Points, in no order, along strands that fork, close into loops and pass close to each other.
In the rows, 128 means zero.
Points whose rows are less than 46.5 apart are linked; no others are.
<211>: [201 106  16 100  64 139 133 121  85 109 159 127 149  99 134 124 128 157
 115 170 131  91]
<399>: [ 86 121 187 128 175 104 128 129 159 122 103 137 129 147 117 134 127 135
 143 106 125 169]
<813>: [ 87 157 158 128 145 171 143 115 150 155 134 153 110 180  83 172 135  91
 161 124 139 171]
<902>: [114 111 109 115 152 150 108 126 178 119 142 130 135 161 107 184 127 113
 137 142 134 163]
<1159>: [120  90 190 131 143  73 114 157 145 114 104 111 132 106 163  68 120 139
 117 107  94 136]
<810>: [117 196 179 162 127 154 152 118  94 162 120 150 102 141 122 103 140 106
 147 109 138 104]
<890>: [177 153  96 131  88 131 137 110  62 131 130 132 128 103 157 104 122 141
 122 135 131  78]
<712>: [190 146  50 110  65 162 144 104  65 140 147 129 118 107 126 125 120 142
 128 140 150  71]
<646>: [164 164 114 138 100 118 140 114  65 140 124 129 121 101 161  93 123 139
 122 129 132  72]
<1039>: [ 94 190 198 162 156 150 153 114 109 159 118 148  99 147 112 109 133 104
 156 102 127 132]
<1105>: [131 129  73 110 127 162 133 125 175 112 156 133 130 157 106 200 138  99
 135 155 159 152]
<104>: [ 82 105 181 130 177 105 116 128 171 115 106 136 128 154 117 152 131 135
 144 109 128 179]
<845>: [105  78 188 124 159  70 108 145 166 112 102 108 132 125 145 104 124 129
 128 112 105 170]
<568>: [103  42 120 127 166 126  99 135 201  81 139 118 147 144 131 191 139 128
 128 127 124 186]
<19>: [110 126 107 112 148 162 123 122 178 129 148 136 125 169 100 192 131  98
 141 144 145 163]
<978>: [192 140  75 122  74 143 134 108  61 129 138 132 128 102 148 108 119 143
 125 142 135  79]
<129>: [ 94  69 144 131 171 120 101 132 190  95 124 126 138 157 121 179 134 134
 135 118 127 183]
<792>: [103 136 113 112 143 168 139 121 174 135 146 144 118 178  95 200 138  93
 150 139 154 168]
<548>: [150 134 124 139 103  85 118 135  67 150 111  99 121  79 183  35 105 165
  95 120 102  65]
<113>: [143 105 149 140 105  73 114 147  80 124 106  99 130  77 184  31 110 170
  87 108  89  76]
<367>: [178  96  74 113  98  79 132 139  75 102 137  86 158  69 155  83 122 170
  91 152 103  91]
<446>: [ 96 112 145 124 168 145 106 121 176 121 127 137 133 166 106 175 127 124
 142 124 126 172]
<277>: [134 192 147 151 106 119 148 115  65 164 112 135  99 118 158  76 133 127
 127 118 133  65]
<1134>: [156 179 112 133  81 172 149 103  58 165 114 139 105 124 121 109 133 119
 137 117 158  67]
<1113>: [112 179 172 149 131  98 127 136  91 175 107 128 103 104 155  55 117 143
 119 104 111  80]
<903>: [102  58 140 134 167 108 100 136 191  88 130 115 141 149 133 177 137 137
 130 125 122 184]
<631>: [123 130  82 113 138 175 141 117 177 112 156 138 124 169  98 216 146  90
 145 150 167 159]
<1136>: [190  98   4  95  68 142 131 123 101 103 161 125 155 105 133 137 134 152
 110 181 131 101]
<585>: [127 190 134 143  97 187 160 114  91 176 122 153 104 147  90 134 140 107
 151 110 174 104]
<627>: [ 94 188 191 157 158 123 150 125 110 165 116 141  98 128 128  89 128 123
 143  98 121 113]
<349>: [ 94 182 192 152 150 110 140 130 109 173 111 135  98 115 139  68 123 132
 134  96 118 101]
<535>: [150 105  60 116 113 143 107 134 158 101 149 122 150 128 119 170 132 122
 110 167 135 141]
<41>: [128 168 109 119  95 178 159 122 126 148 140 150 114 158  93 176 135 106
 149 126 165 124]
<617>: [127  94 193 146 127  59 110 164 122 111 106 109 130  97 185  45 119 155
 103 101  79 110]
<376>: [142 114  73 114 123 147 111 132 165 110 149 127 141 138 115 173 128 117
 122 158 138 146]
<1126>: [169 171  91 122  73 171 151 102  58 161 125 132 107 121 120 120 127 127
 136 126 160  65]
<647>: [122 156  96 117 112 180 156 124 153 132 146 147 113 175  92 198 142 101
 151 138 168 140]
<825>: [ 78 133 140 118 162 164 123 114 179 138 135 147 123 177  88 191 133  94
 150 132 137 180]
<739>: [ 79  63 187 131 171  72 102 137 185 112 108 117 136 140 138 147 133 125
 133 116 115 198]
<866>: [105 175 182 150 141 102 134 134 104 171 109 133 103 109 148  61 118 138
 126 100 115  92]
<692>: [128  93  65 113 151 155 109 129 191 102 156 119 145 140 110 202 136 104
 124 157 146 167]
<1206>: [130 189 152 149 102 173 152 111  90 171 121 154 107 142 105 117 141 102
 150 112 159  99]
<389>: [174  80  84 109  97  70 127 142  84  97 132  84 157  66 154  81 125 172
  84 148  98  91]
<289>: [131 156  96 113 102 170 151 126 142 134 144 146 118 162  99 186 135 105
 145 140 162 134]
<5>: [133  97 173 139 117  69 111 159 114 114 106 109 133  86 180  44 113 155
  97 104  89  97]
<93>: [117  90 204 144 141  60 109 165 138 108 106 107 128 108 179  52 119 142
 112 104  80 124]
<440>: [135 106 156 125 128  82 120 153 128 116 108 105 138  95 154  81 114 149
 105 113 112 118]
<994>: [101 171 188 141 164 142 142 118 127 144 122 150 116 152 109 130 126 114
 152 108 122 144]
<519>: [136 123  75 111 125 154 119 128 171 113 155 130 134 148 110 186 131 108
 129 157 147 150]
<626>: [ 85 123 203 130 170  94 132 140 154 137  95 136 122 126 137  86 121 131
 143  97 115 153]
<4>: [107 194 187 163 139 151 155 114 101 162 122 150 100 145 117 103 136 103
 152 104 134 119]
<699>: [191 107  63 120  95  86 136 133  61 106 144  92 154  76 160  85 125 169
  99 156 109  87]
<771>: [121 160 155 128 135 156 131 123 134 145 135 148 125 157 101 149 127 108
 149 125 133 142]
<393>: [179  93  14 101  78 136 122 128 115 100 154 121 160 110 137 144 132 146
 105 184 128 114]
<1186>: [ 73 136 201 133 183 113 137 119 155 126 102 144 122 152 111 137 129 129
 149  99 124 171]
<895>: [ 83 117 138 121 168 156 115 116 182 131 132 141 128 175  95 189 131 108
 146 129 134 177]
<1139>: [112  57  88 119 164 152 100 132 204  89 148 116 153 137 112 201 134 115
 125 139 135 180]
<511>: [ 83 177 203 148 169 123 151 123 124 155 112 141 102 131 120  97 124 121
 147  94 119 130]
<1056>: [ 86 104 215 135 165  81 121 146 152 132  92 129 126 125 152  72 120 131
 136 100 101 154]
<1059>: [151 178 130 145 105 118 144 112  65 154 118 131 108 107 166  85 126 133
 123 124 134  65]
<242>: [147 188 134 144  91 160 149 106  64 162 112 145 104 128 136  99 137 120
 136 119 148  68]
<710>: [124 180 120 134  99 187 166 122 113 162 136 150 110 160  83 169 138 109
 154 120 178 119]
<1165>: [122  69  74 113 161 154 105 129 200  94 155 115 153 135 110 202 134 109
 120 147 140 173]
<717>: [ 91 163 173 134 146 172 142 114 138 157 130 157 111 173  86 155 132  96
 164 117 134 167]
<874>: [122 172 157 146 123  99 127 133  85 168 110 122 109  97 164  59 114 145
 113 109 116  74]
<486>: [120 163 148 128 122 164 139 124 133 154 135 155 118 161  95 153 131 101
 155 123 143 142]
<892>: [138 197 146 153  99 141 151 110  59 163 108 144  95 128 146  85 140 124
 134 116 145  65]
<577>: [144 116 134 138 107  82 115 143  79 134 106 100 130  75 180  38 107 166
  90 112  97  73]
<88>: [190 136  40 105  60 157 145 108  75 129 152 131 126 103 125 132 120 147
 126 148 146  82]
<285>: [137 136 110 118 121 150 115 131 149 123 142 134 136 148 114 163 123 121
 132 146 131 141]
<1130>: [133 117 114 123 137 139 105 136 157 111 137 126 140 149 113 161 122 130
 127 143 126 147]
<786>: [149  64  34 112 135 143 105 138 183  84 167 109 168 114 111 195 146 116
 104 174 139 157]
<150>: [168  99  34 111  89 133 115 132 126  99 151 122 155 112 130 150 131 140
 103 178 124 124]
<455>: [129 191 164 156 111 161 151 112  89 166 120 152 104 139 119 106 139 105
 147 110 145  95]
<200>: [ 81 144 204 134 177 106 139 129 145 140 102 140 117 134 125 104 121 129
 146  96 121 150]
<502>: [159 100  51 114 102 136 107 136 138  97 149 121 154 120 126 157 130 138
 102 169 127 131]
<1066>: [146  42  45 114 138 138  99 143 186  72 162 104 169 108 115 184 153 127
  97 164 124 154]
<653>: [116 162 168 133 148 144 132 124 129 141 127 146 126 152 109 140 126 117
 150 116 123 141]
<411>: [ 78 154 195 136 174 147 131 112 148 138 114 153 120 167  92 153 130 113
 154 109 120 172]
<1047>: [198 116  59 125  88 102 134 125  57 108 149 105 149  81 163  89 123 163
 107 156 115  81]
<1074>: [192 124  31 103  64 149 138 112  83 119 156 132 139 103 130 132 122 149
 119 159 136  91]
<957>: [108  45 103 122 166 143  99 134 207  81 141 119 152 138 119 197 136 121
 127 133 130 186]
<20>: [103  96 206 133 157  75 114 154 152 121  97 120 128 121 159  69 120 135
 127 104  95 146]
<369>: [ 95 182 197 153 159 153 148 113 118 153 120 151 107 154 104 125 131 104
 158 105 125 143]
<998>: [ 91  85 181 128 170  85 114 134 176 110 108 124 134 145 130 148 133 132
 136 112 124 183]
<873>: [ 85 145 148 121 153 166 133 116 165 147 135 151 115 182  85 185 134  95
 157 129 136 176]
<208>: [199 130  66 126  86 112 136 119  54 115 144 114 141  86 162  87 123 159
 116 152 122  73]
<50>: [141  95  51 112 138 151 114 130 183  97 161 119 148 130 109 201 139 107
 119 165 149 159]
<91>: [142  84 159 133 108  63 110 155 110 100 110 101 140  80 180  47 117 159
  87 114  83  97]
<977>: [ 95  60 186 126 164  67 101 144 176 109 111 109 134 131 143 127 127 122
 127 119 106 186]
<157>: [178 159  75 118  69 165 144 102  61 152 135 132 111 112 125 124 122 132
 130 130 154  69]
<561>: [134 149 113 118 109 153 127 129 138 136 142 144 128 149 110 162 124 112
 137 137 138 134]
<573>: [138 156 135 139 107  91 121 129  68 165 108 109 112  88 177  40 107 159
 101 116 108  64]
<748>: [151  46  44 116 125 128  96 142 172  73 159 103 170 107 120 173 152 136
  90 168 120 141]
<1000>: [ 76 166 207 141 177 118 147 124 135 147 107 143 109 135 117 106 123 127
 149  93 119 146]
<817>: [141  95 143 119 118  76 117 152 126 109 111  97 142  86 153  79 114 151
  97 119 105 115]
<1214>: [146  84 146 124 111  69 114 154 120 100 109  98 143  79 164  62 120 155
  89 120  94 109]
<1052>: [160  83 103 114 101  71 123 144  98  97 123  89 152  69 155  76 123 162
  85 136 101 100]
<156>: [158 103 108 121 109  82 126 142  95 108 122  93 147  74 155  87 115 161
  91 135 108 102]
<381>: [100  94 188 125 164  78 119 142 164 123 101 120 132 130 139 106 124 131
 135 108 115 164]
<931>: [121 184 136 138 103 188 163 119 110 171 131 154 106 156  83 152 140 103
 157 112 172 125]
<544>: [112 169 149 132 122 177 156 120 132 162 134 154 107 167  84 157 135  94
 163 119 153 150]
<426>: [128  99 172 125 135  78 117 156 141 117 105 111 134 104 152  79 117 144
 114 110 108 128]
<219>: [195 133  63 123  76 132 133 110  63 119 144 128 137  97 152 104 120 151
 119 150 130  82]
<913>: [ 81 161 189 138 164 159 137 111 140 147 120 156 116 170  89 153 129 104
 157 111 125 169]
<1137>: [165 123  97 125 109  93 132 138  79 115 129  99 147  83 161  95 114 157
  97 141 114  96]
<147>: [123 103 110 121 150 143 103 131 177 109 138 125 141 153 112 175 126 124
 126 140 127 158]
<463>: [128 164 147 142 114  93 125 132  73 170 107 118 109  92 172  49 112 152
 108 115 111  69]
<1133>: [110 151 107 116 128 179 155 120 161 136 146 148 112 182  89 200 146  91
 159 139 165 158]
<182>: [149  85  38 111 129 145 111 133 177  91 163 116 158 120 114 191 141 114
 111 174 144 153]
<134>: [ 97  96 150 130 172 126 103 126 179 108 122 132 137 161 114 172 131 135
 140 119 126 174]
<677>: [ 75 143 195 134 181 131 132 114 155 128 108 149 122 163  99 149 130 125
 152 106 122 175]

A fork is a point with three links, a tip a point with one. Leave the first point through the second and follow the links. Name the first fork or tip that comes.
<211>, <1136> | <631>
<200>, <626> | <1159>
<653>, <771> | <544>
<399>, <104> | <381>
<389>, <1052> | <1137>

A tip is a point with one link. Name the tips that can be reached along the links from each point below, in the order of the rows.
<810> | <561>, <544>
<1134> | <631>, <1137>
<134> | <748>, <381>
<1056> | <113>

A piece is two or more points that can be reached from each other along the links. Count, over all rows, the pieces, the separate loops (a circle has one, a figure eight two, a Y none), the forks (points with three links) and the tips (points with one).
pieces | 4
loops | 1
forks | 1
tips | 7

Name the points in between on the shortest way along the links from the first point to the second, in order.
<978>, <699> | <219>, <208>, <1047>
<440>, <20> | <426>, <1159>
<748>, <568> | <1066>, <786>, <182>, <50>, <692>, <1165>, <1139>, <957>
<1133>, <710> | <647>, <289>, <41>
<577>, <1113> | <548>, <573>, <463>, <874>
<1186>, <813> | <677>, <411>, <913>, <717>
